The views of a scene show one set of named points, each view turned or mirrored, and shifted as a whole, with a little noise and some points left out.

Scene 1
View 1
Q15: [-0.63 -5.99  2.30  1.28  1.13  0.32  5.50 -0.68]
Q166: [ 2.37 -2.42 -0.79 -0.78 -0.46  0.35  1.48 -0.46]
Q209: [-1.48 -3.45  4.19  1.60  1.98 -1.00  3.15  1.57]
Q543: [ 3.31 -1.24  0.49 -1.80  0.24  0.88  0.55  1.28]
Q877: [-0.28 -2.90  0.19  1.45 -0.08 -1.28  2.37 -0.56]
Q990: [ 0.14 -3.75  2.19  0.42  0.98  0.08  3.43  0.54]
Q721: [-0.14 -5.47  2.34  0.64  1.27  0.61  4.90 -0.48]
Q875: [ 0.58 -2.17  3.47  0.03  1.45 -0.24  1.72  2.23]
Q383: [ 2.72 -2.00  2.02 -1.50  0.72  0.99  1.51  1.80]
Q965: [-1.02 -4.13  3.52  1.33  1.76 -0.38  3.81  0.99]
Q267: [ 1.44 -5.93  3.35 -1.00  1.99  2.43  5.42  0.40]
Q900: [ 2.62 -3.39 -1.20 -1.33 -0.56  1.03  2.30 -0.72]
Q309: [-1.11 -4.80  3.58  1.44  1.74 -0.13  4.35  0.31]
View 2
Q721: [ 1.17  1.02 -1.26  1.04 -1.84  0.85 -1.51 -2.58]
Q543: [-0.77 -4.38 -0.41  0.23  1.19 -2.86 -0.46 -0.03]
Q900: [-0.25 -1.09 -2.90  0.79  0.44 -0.90 -2.68 -1.55]
Q209: [ 1.70  1.15  1.28  0.33 -1.16  0.97  2.15 -2.35]
Q267: [ 0.54 -0.91  0.42  2.13 -3.67  1.18 -3.13 -2.24]
Q990: [ 0.67 -0.31 -0.38  0.75 -0.90  0.14 -0.34 -1.96]
Q166: [-0.50 -2.50 -2.28  0.13  1.59 -2.30 -1.32 -0.52]
Q15: [ 1.12  1.79 -1.32  1.25 -1.78  1.38 -1.68 -3.02]
Q875: [ 0.60 -1.67  1.60  0.36 -0.64 -0.58  1.55 -1.03]
Q877: [ 0.63  0.54 -2.43 -0.31  1.65 -0.63  0.64 -1.62]
Q383: [-0.26 -3.54  0.92  0.57 -0.46 -1.60 -0.23 -0.33]
Q309: [ 1.51  1.44  0.03  0.94 -1.78  1.37  0.19 -2.69]
View 3
Q900: [ 0.35  2.98 -0.18 -0.32  5.07  0.12 -0.90 -0.75]
Q383: [ 0.16  1.59  1.12  2.98  4.27  0.47  1.43 -2.88]
Q15: [ 1.51  2.72 -0.50 -3.17  2.77  2.43  1.42 -0.17]
Q166: [ 0.00  2.00 -0.21  1.99  5.54 -0.89 -0.92 -1.25]
Q543: [-0.09  1.61  0.88  4.09  5.27 -0.83  0.29 -2.46]
Q209: [ 1.94 -0.46 -0.97 -0.44  1.55  1.84  3.80 -0.72]
Q965: [ 1.81  0.59 -0.63 -1.09  2.13  1.97  2.79 -0.75]
Q267: [ 0.89  4.29  2.05 -1.71  2.68  3.17  1.81 -2.50]
Q721: [ 1.44  3.02  0.67 -2.02  2.20  3.07  2.34 -1.29]
Q990: [ 1.22  1.43 -0.29 -0.50  3.25  1.30  1.74 -1.07]
Q877: [ 1.36  0.09 -2.05 -0.22  3.94 -0.46  0.65  0.24]
View 4
Q309: [ 0.84  0.03 -3.66 -1.67  0.58 -0.89  2.81  0.26]
Q721: [ 0.34  1.76 -4.15 -0.66  0.09 -1.26  2.22  0.03]
Q965: [ 0.59 -0.40 -3.21 -2.23  0.40 -0.70  1.99 -0.02]
Q166: [-1.89  3.67 -1.13 -0.47 -0.94 -0.76 -1.85 -1.82]
Q209: [ 0.57 -1.55 -2.42 -2.93  1.09 -0.32  1.78  0.05]
Q990: [-0.30  1.10 -2.61 -1.08  0.24 -0.72  1.44 -0.53]
Q875: [-1.24 -0.64  0.05 -1.91  0.67 -0.09  0.86 -1.08]
Q267: [-0.87  1.88 -2.55  1.45  0.27 -1.75  4.45 -0.05]
Q15: [ 0.73  2.63 -5.35 -0.94 -0.61 -1.50  1.09  0.39]
Q877: [ 0.20  1.81 -3.41 -2.79 -0.53 -0.61 -1.71 -0.84]
View 5
Q875: [ 1.30  0.68  1.20  0.93  2.08  1.04  1.22 -1.08]
Q309: [-1.20  0.75 -0.24 -2.81  0.83  1.59  1.43 -1.30]
Q543: [2.39 3.29 2.19 2.38 3.48 0.65 0.02 2.04]
Q166: [0.97 2.28 0.96 2.51 2.63 0.52 0.13 2.34]
Q900: [-0.71  3.91  0.27 -0.96  2.45  1.35 -0.35  3.17]
Q721: [-1.41  1.93 -0.10 -3.23  1.55  1.87  0.66  0.30]
Q15: [-2.01  1.96 -0.62 -3.94  1.03  1.94  0.75  0.10]
Q383: [2.02 2.86 2.19 0.95 3.13 1.06 0.41 0.43]
Q965: [-0.90  0.42 -0.26 -1.76  1.15  1.46  1.48 -1.25]
Q209: [-0.61 -0.73  0.16 -1.04  0.97  1.25  1.81 -2.07]

Which points are out of place in each view (at most two, in the order of its rows)? Write - if all are in place.
view 1 -> Q900
view 2 -> -
view 3 -> Q721
view 4 -> Q15
view 5 -> Q166
